Points on a hilly landscape, in no order, each with its height.
From any point a climber takes the steepest step (rise divided by distance) to one of its 6 nearest points. It stops when none of these is higher. Distance is the straight distance between rows; heights are no part of it.
rafu: 117	152	129	100	97	138	103	120	151	118	148	93	158	43	159	154	117	178	77	123	134  (h 695)
pulu: 140	137	110	96	102	149	127	139	151	91	141	123	180	136	152	137	85	122	124	161	139  (h 489)
Mafa: 166	114	136	49	119	110	118	107	134	92	127	70	136	87	181	192	148	196	138	130	191  (h 615)
ludo: 99	147	121	78	103	136	92	117	141	135	144	83	141	36	157	184	108	198	52	141	125  (h 744)
detak: 170	130	152	158	143	143	193	114	86	128	88	150	76	185	85	136	170	99	196	83	142  (h 716)
num: 173	111	134	154	130	145	175	147	93	137	139	158	146	210	46	142	131	43	171	112	136  (h 458)
Zer: 102	106	140	114	135	96	60	92	162	155	127	96	127	73	184	103	139	203	115	110	125  (h 763)
sof: 118	110	140	195	160	120	137	114	112	182	120	125	103	165	85	94	108	75	142	110	94  (h 688)
Dit: 66	125	139	190	164	86	101	110	127	184	106	134	79	136	153	99	112	158	161	108	82  (h 761)
mizi: 170	120	137	120	129	143	162	146	116	109	143	147	133	152	117	144	137	99	178	147	145  (h 544)
rit: 143	120	138	135	153	139	160	124	122	92	129	140	131	168	116	112	140	102	199	102	145  (h 682)
dem: 170	120	135	113	127	132	158	148	126	70	134	118	166	139	122	133	141	126	149	129	156  (h 648)
Gav: 101	145	121	76	82	149	111	115	137	105	135	113	153	56	165	153	100	157	64	161	135  (h 613)
noz: 152	112	130	171	154	135	164	133	109	156	125	157	113	196	86	134	122	31	157	99	125  (h 626)
bora: 137	149	103	82	108	131	113	117	142	85	127	108	166	78	163	157	119	162	111	148	176  (h 588)
fet: 148	157	88	65	80	125	154	159	124	71	168	98	185	114	144	162	116	153	58	205	157  (h 269)
Zizod: 132	145	125	144	138	132	137	143	111	133	132	140	121	166	118	124	132	93	144	116	122  (h 651)
robed: 120	146	75	64	62	168	113	145	139	104	153	140	159	77	124	135	104	139	48	170	125  (h 456)
nare: 88	141	136	136	126	147	120	149	124	160	148	172	137	140	116	102	98	77	71	153	58  (h 717)
niva: 158	124	93	87	99	146	152	188	110	83	182	120	186	144	103	149	116	106	116	185	158  (h 448)
zabom: 129	144	101	90	70	155	130	191	124	83	171	128	179	123	116	156	102	110	87	190	114  (h 356)
Pogi: 113	104	129	124	148	109	95	100	130	127	115	115	130	100	189	132	115	178	114	109	131  (h 700)
Lonas: 109	136	121	55	110	133	112	112	170	124	139	75	138	50	190	158	143	200	92	139	174  (h 766)
dudeb: 119	112	132	119	158	112	107	103	149	127	98	124	95	141	165	118	155	156	156	102	134  (h 783)
Sog: 133	93	152	128	153	109	126	75	140	121	86	117	69	148	146	96	168	164	189	61	139  (h 785)
Bubol: 140	114	138	182	145	120	155	104	121	138	93	135	74	168	96	115	150	105	197	89	134  (h 790)
Zoko: 106	138	111	73	60	151	135	139	135	92	157	112	162	68	146	188	105	151	46	176	143  (h 522)
Fegib: 132	118	141	165	153	144	191	146	94	140	119	157	120	180	70	141	153	76	176	90	126  (h 636)
Barap: 148	129	115	68	77	149	150	149	126	69	143	122	167	78	153	146	111	178	108	164	169  (h 468)
zudu: 88	120	143	140	152	112	58	120	126	151	132	92	125	89	145	101	119	185	98	123	111  (h 727)
godir: 91	155	116	88	92	135	62	141	137	118	133	117	150	54	158	140	81	152	49	156	110  (h 511)
Lubo: 168	114	154	137	123	138	169	86	127	126	82	127	61	137	113	97	190	167	224	60	146  (h 714)
Peze: 135	130	117	103	127	131	120	142	123	105	150	122	148	131	163	133	122	114	112	149	126  (h 830)
ged: 167	122	170	141	133	142	158	117	104	125	76	134	87	174	113	110	172	146	227	77	128  (h 623)
vozav: 128	115	146	154	160	122	143	138	140	121	110	139	104	161	119	113	131	90	167	120	119  (h 715)
liv: 140	121	147	178	158	122	157	141	118	155	117	157	105	194	83	132	121	49	146	120	109  (h 659)
pipuz: 104	122	134	96	126	115	57	80	164	150	131	84	131	30	203	147	132	209	106	100	137  (h 841)
gopof: 94	130	122	87	106	140	94	100	126	111	117	117	136	63	182	129	110	151	80	143	125  (h 559)
Sozoz: 179	106	155	163	136	115	192	63	117	130	65	137	42	167	88	103	194	120	213	68	131  (h 711)
Kuled: 176	144	115	47	110	150	143	117	130	73	126	81	169	85	136	190	160	207	126	174	217  (h 557)
penad: 166	144	108	62	90	159	171	167	110	46	136	99	178	111	117	166	128	172	85	203	181  (h 19)
Gen: 139	125	158	200	172	120	154	110	120	141	112	153	96	182	83	105	158	112	149	87	126  (h 760)
Gusi: 118	131	131	222	147	118	128	141	123	228	140	156	98	170	65	112	129	48	108	118	55  (h 621)
fisat: 158	142	103	111	133	128	159	175	105	97	163	138	177	169	81	130	118	112	162	157	136  (h 360)
nar: 163	146	124	66	123	126	107	107	146	90	123	80	153	91	170	151	144	177	152	139	187  (h 628)
Zope: 96	142	146	221	181	101	129	93	127	198	133	165	96	166	64	103	129	94	104	118	82  (h 620)
Pek: 74	114	116	222	174	96	126	108	126	214	105	155	82	149	90	88	136	112	129	109	97  (h 614)
poz: 127	151	96	92	81	157	142	178	136	103	163	127	194	133	118	149	105	110	95	193	154  (h 357)
buguz: 155	125	110	101	121	150	153	174	116	69	166	124	156	137	123	131	116	113	138	147	147  (h 574)
pud: 116	124	137	194	157	135	141	137	122	188	157	156	119	206	95	148	111	51	125	109	84  (h 589)
vapaz: 152	111	137	115	133	95	132	94	135	108	96	112	96	125	169	108	163	188	196	103	161  (h 754)
meno: 125	148	111	75	115	146	118	137	139	95	165	97	162	110	154	137	117	151	101	147	145  (h 510)
mokim: 160	147	83	59	82	135	153	184	112	58	158	113	219	124	110	143	134	151	104	181	172  (h 801)
gir: 130	153	116	76	56	142	131	152	154	81	166	92	188	91	132	164	120	160	84	170	155  (h 361)
dev: 134	146	94	112	98	163	125	157	117	109	162	134	181	145	145	141	105	97	106	173	105  (h 452)
Tamo: 91	133	153	160	159	124	82	148	118	155	142	148	132	137	146	106	106	103	97	130	82  (h 735)
Zod: 159	79	149	166	138	111	169	65	113	155	56	128	38	143	85	89	163	144	216	73	137  (h 756)
rezok: 99	159	126	118	124	142	92	132	132	124	146	129	141	113	146	128	105	101	64	145	119  (h 866)
bared: 94	118	143	212	202	83	128	101	140	183	113	156	71	142	109	85	148	137	134	103	98  (h 745)
Suvin: 134	150	111	83	91	135	107	124	138	118	145	106	171	70	157	148	83	148	90	177	123  (h 570)
tifu: 76	79	159	221	174	63	137	84	127	201	93	140	47	136	109	82	150	149	162	96	96  (h 520)
tigef: 100	112	129	129	126	116	88	142	153	126	133	133	120	121	158	104	97	139	112	118	100  (h 668)
kib: 102	67	143	174	177	79	97	99	143	184	87	131	61	123	151	92	161	180	157	100	124  (h 776)
viga: 105	114	132	215	165	128	147	129	114	209	135	142	106	189	67	129	142	47	127	105	83  (h 633)
palov: 146	144	137	90	125	135	102	134	135	104	123	96	158	98	176	153	128	185	149	133	167  (h 622)
ser: 103	91	145	200	169	70	126	89	119	177	83	134	52	142	123	79	154	156	174	91	121  (h 819)
kaba: 133	83	142	198	150	117	169	89	121	152	67	161	50	157	89	116	179	146	203	91	123  (h 814)
kikub: 87	114	148	195	180	91	126	109	103	172	119	148	88	143	128	113	140	97	129	116	97  (h 710)
bivu: 92	149	122	106	113	139	85	140	135	117	149	153	131	102	145	113	90	116	81	145	88  (h 624)
fim: 138	139	129	111	112	142	112	168	117	157	147	137	154	161	112	118	103	77	94	154	103  (h 480)
kerik: 136	140	104	96	102	143	117	167	136	129	158	132	166	132	146	105	103	75	72	162	101  (h 541)
Pav: 177	143	116	68	89	134	162	122	125	66	146	67	166	73	131	188	131	203	132	177	196  (h 537)
Viba: 102	106	136	161	171	110	105	118	124	148	102	126	93	140	137	93	122	150	158	76	124  (h 786)
Fize: 96	176	128	84	94	162	92	129	128	93	146	133	150	74	144	129	97	156	46	160	95  (h 442)
bepe: 148	141	114	112	116	141	151	143	114	111	153	135	168	153	102	135	109	82	154	156	128  (h 407)
bepeg: 108	109	144	194	176	107	142	111	126	190	100	146	84	169	92	74	150	76	148	106	91  (h 718)
ran: 125	129	112	96	118	163	116	139	127	91	124	119	166	107	154	138	130	134	135	144	165  (h 534)
nurez: 158	140	126	89	126	139	126	119	159	108	117	106	119	101	158	128	148	156	142	97	169  (h 647)
Kug: 183	131	137	71	117	129	136	109	136	100	112	113	129	117	175	140	166	198	163	106	186  (h 660)
teki: 110	124	127	105	108	140	94	147	132	112	136	119	158	85	157	137	96	133	101	128	149  (h 418)
ripi: 153	139	97	99	103	145	131	175	122	109	174	132	166	144	99	144	109	79	123	163	144  (h 459)
bupa: 102	172	94	67	69	149	97	145	147	120	150	137	156	57	160	161	118	153	48	169	106  (h 526)
zun: 115	111	118	72	130	121	104	99	134	142	111	86	150	50	175	139	143	204	109	103	149  (h 765)
neni: 127	121	154	224	172	101	163	108	125	160	89	145	71	170	72	109	159	80	156	92	99  (h 769)
Liga: 99	157	115	120	95	136	99	144	131	147	147	165	153	96	143	126	97	104	50	149	67  (h 499)
Pog: 91	120	153	172	155	106	110	137	118	186	129	120	110	136	132	81	106	132	104	109	97  (h 742)
duta: 123	128	116	166	143	123	115	146	126	159	142	153	124	159	129	117	99	63	132	122	87  (h 699)
Pir: 120	124	135	145	171	86	83	108	149	143	101	101	107	128	163	112	140	182	156	110	134  (h 764)
Zisef: 114	101	140	151	154	115	121	106	134	150	122	123	96	141	139	110	159	138	165	93	125  (h 799)
mekip: 80	175	97	72	46	157	117	150	144	114	149	147	130	73	135	134	102	146	28	180	71  (h 443)
Pefun: 82	97	138	166	155	80	95	82	122	162	109	112	104	115	158	102	123	151	116	111	109  (h 757)
lene: 112	77	136	221	166	96	147	85	123	155	81	154	49	150	93	83	166	133	171	79	114  (h 875)
tuv: 149	134	133	122	129	139	119	120	134	104	114	120	117	154	142	116	148	118	197	117	164  (h 653)
daz: 78	134	148	219	156	97	123	117	123	189	140	162	82	160	72	106	122	90	116	119	74  (h 680)
Meb: 137	120	138	189	149	121	172	111	119	169	104	141	90	165	55	134	135	60	156	106	114  (h 707)
Bebo: 136	120	121	109	126	121	99	107	135	139	119	94	118	97	177	156	141	166	117	111	141  (h 681)
rup: 170	116	167	146	141	125	170	119	121	99	84	142	91	158	108	98	159	124	216	99	141  (h 730)
tobok: 119	136	137	171	163	119	110	120	130	159	142	139	111	153	131	105	118	119	131	123	98  (h 729)
Kem: 181	134	141	55	118	120	127	130	129	72	135	84	139	88	145	181	168	212	156	155	209  (h 619)
tovub: 133	102	132	218	170	98	164	119	102	173	105	162	101	195	69	145	134	57	137	86	113  (h 687)
ras: 127	153	84	71	61	141	143	162	140	84	175	116	182	97	105	153	116	138	41	210	144  (h 408)
Nili: 161	125	129	195	160	126	208	113	103	168	112	173	104	215	25	142	156	22	161	69	104  (h 625)
gol: 169	140	116	91	109	155	130	151	120	73	156	125	154	118	122	137	122	139	150	170	170  (h 617)
tol: 186	113	120	85	111	128	128	159	126	86	140	107	156	121	147	151	157	167	162	148	178  (h 652)
Gori: 120	145	103	115	101	141	97	148	138	123	139	143	155	128	140	98	85	89	86	155	112  (h 808)
veti: 88	176	134	94	95	146	101	144	131	130	146	139	150	90	159	127	101	127	51	161	100  (h 573)
sus: 106	144	119	119	115	142	99	143	148	141	136	161	147	129	126	111	100	100	88	150	105  (h 605)
Sisam: 102	137	142	132	124	153	105	148	127	114	128	127	127	125	155	105	112	110	81	147	121  (h 618)
pada: 128	122	128	134	146	151	123	158	120	156	144	151	138	161	109	120	95	56	101	121	81  (h 627)
bunin: 157	131	127	131	138	138	169	164	113	129	152	149	151	194	102	151	119	71	149	110	119  (h 370)
pom: 139	125	146	167	150	122	139	118	108	137	126	141	119	162	123	106	145	88	170	116	117  (h 755)
migub: 104	137	133	164	147	128	99	137	123	166	131	175	134	154	93	116	97	68	94	149	95  (h 773)
luzu: 166	111	139	116	110	142	152	135	128	93	110	114	151	139	138	132	148	150	186	122	160  (h 670)
Bim: 93	177	105	96	74	147	93	155	140	127	158	157	166	82	134	124	109	122	31	167	93  (h 404)
turu: 131	116	125	118	138	136	154	146	111	113	123	148	157	171	93	145	125	88	186	108	143  (h 538)
Bomon: 130	120	136	146	146	123	106	118	153	112	103	127	110	123	161	121	124	135	144	115	134  (h 743)
fidur: 150	132	131	122	123	128	157	144	101	111	145	132	146	169	96	129	130	103	167	137	140  (h 473)
Getu: 143	133	162	98	135	134	138	111	138	107	105	130	113	129	170	149	148	158	191	100	174  (h 706)
Lirus: 113	136	113	66	117	107	97	97	151	147	140	71	138	12	195	184	116	211	72	105	135  (h 782)
vepat: 132	82	133	170	158	117	166	99	136	145	85	150	80	154	116	108	140	143	172	74	113  (h 817)
ziv: 142	115	132	105	128	141	135	148	137	96	128	121	142	142	119	127	109	125	157	119	152  (h 551)

Where does a climber stop that starts at each point below?
Pefun -> lene
ged -> lene
godir -> pipuz
gir -> pipuz
bepe -> lene
Barap -> lene
Zoko -> pipuz
bupa -> pipuz
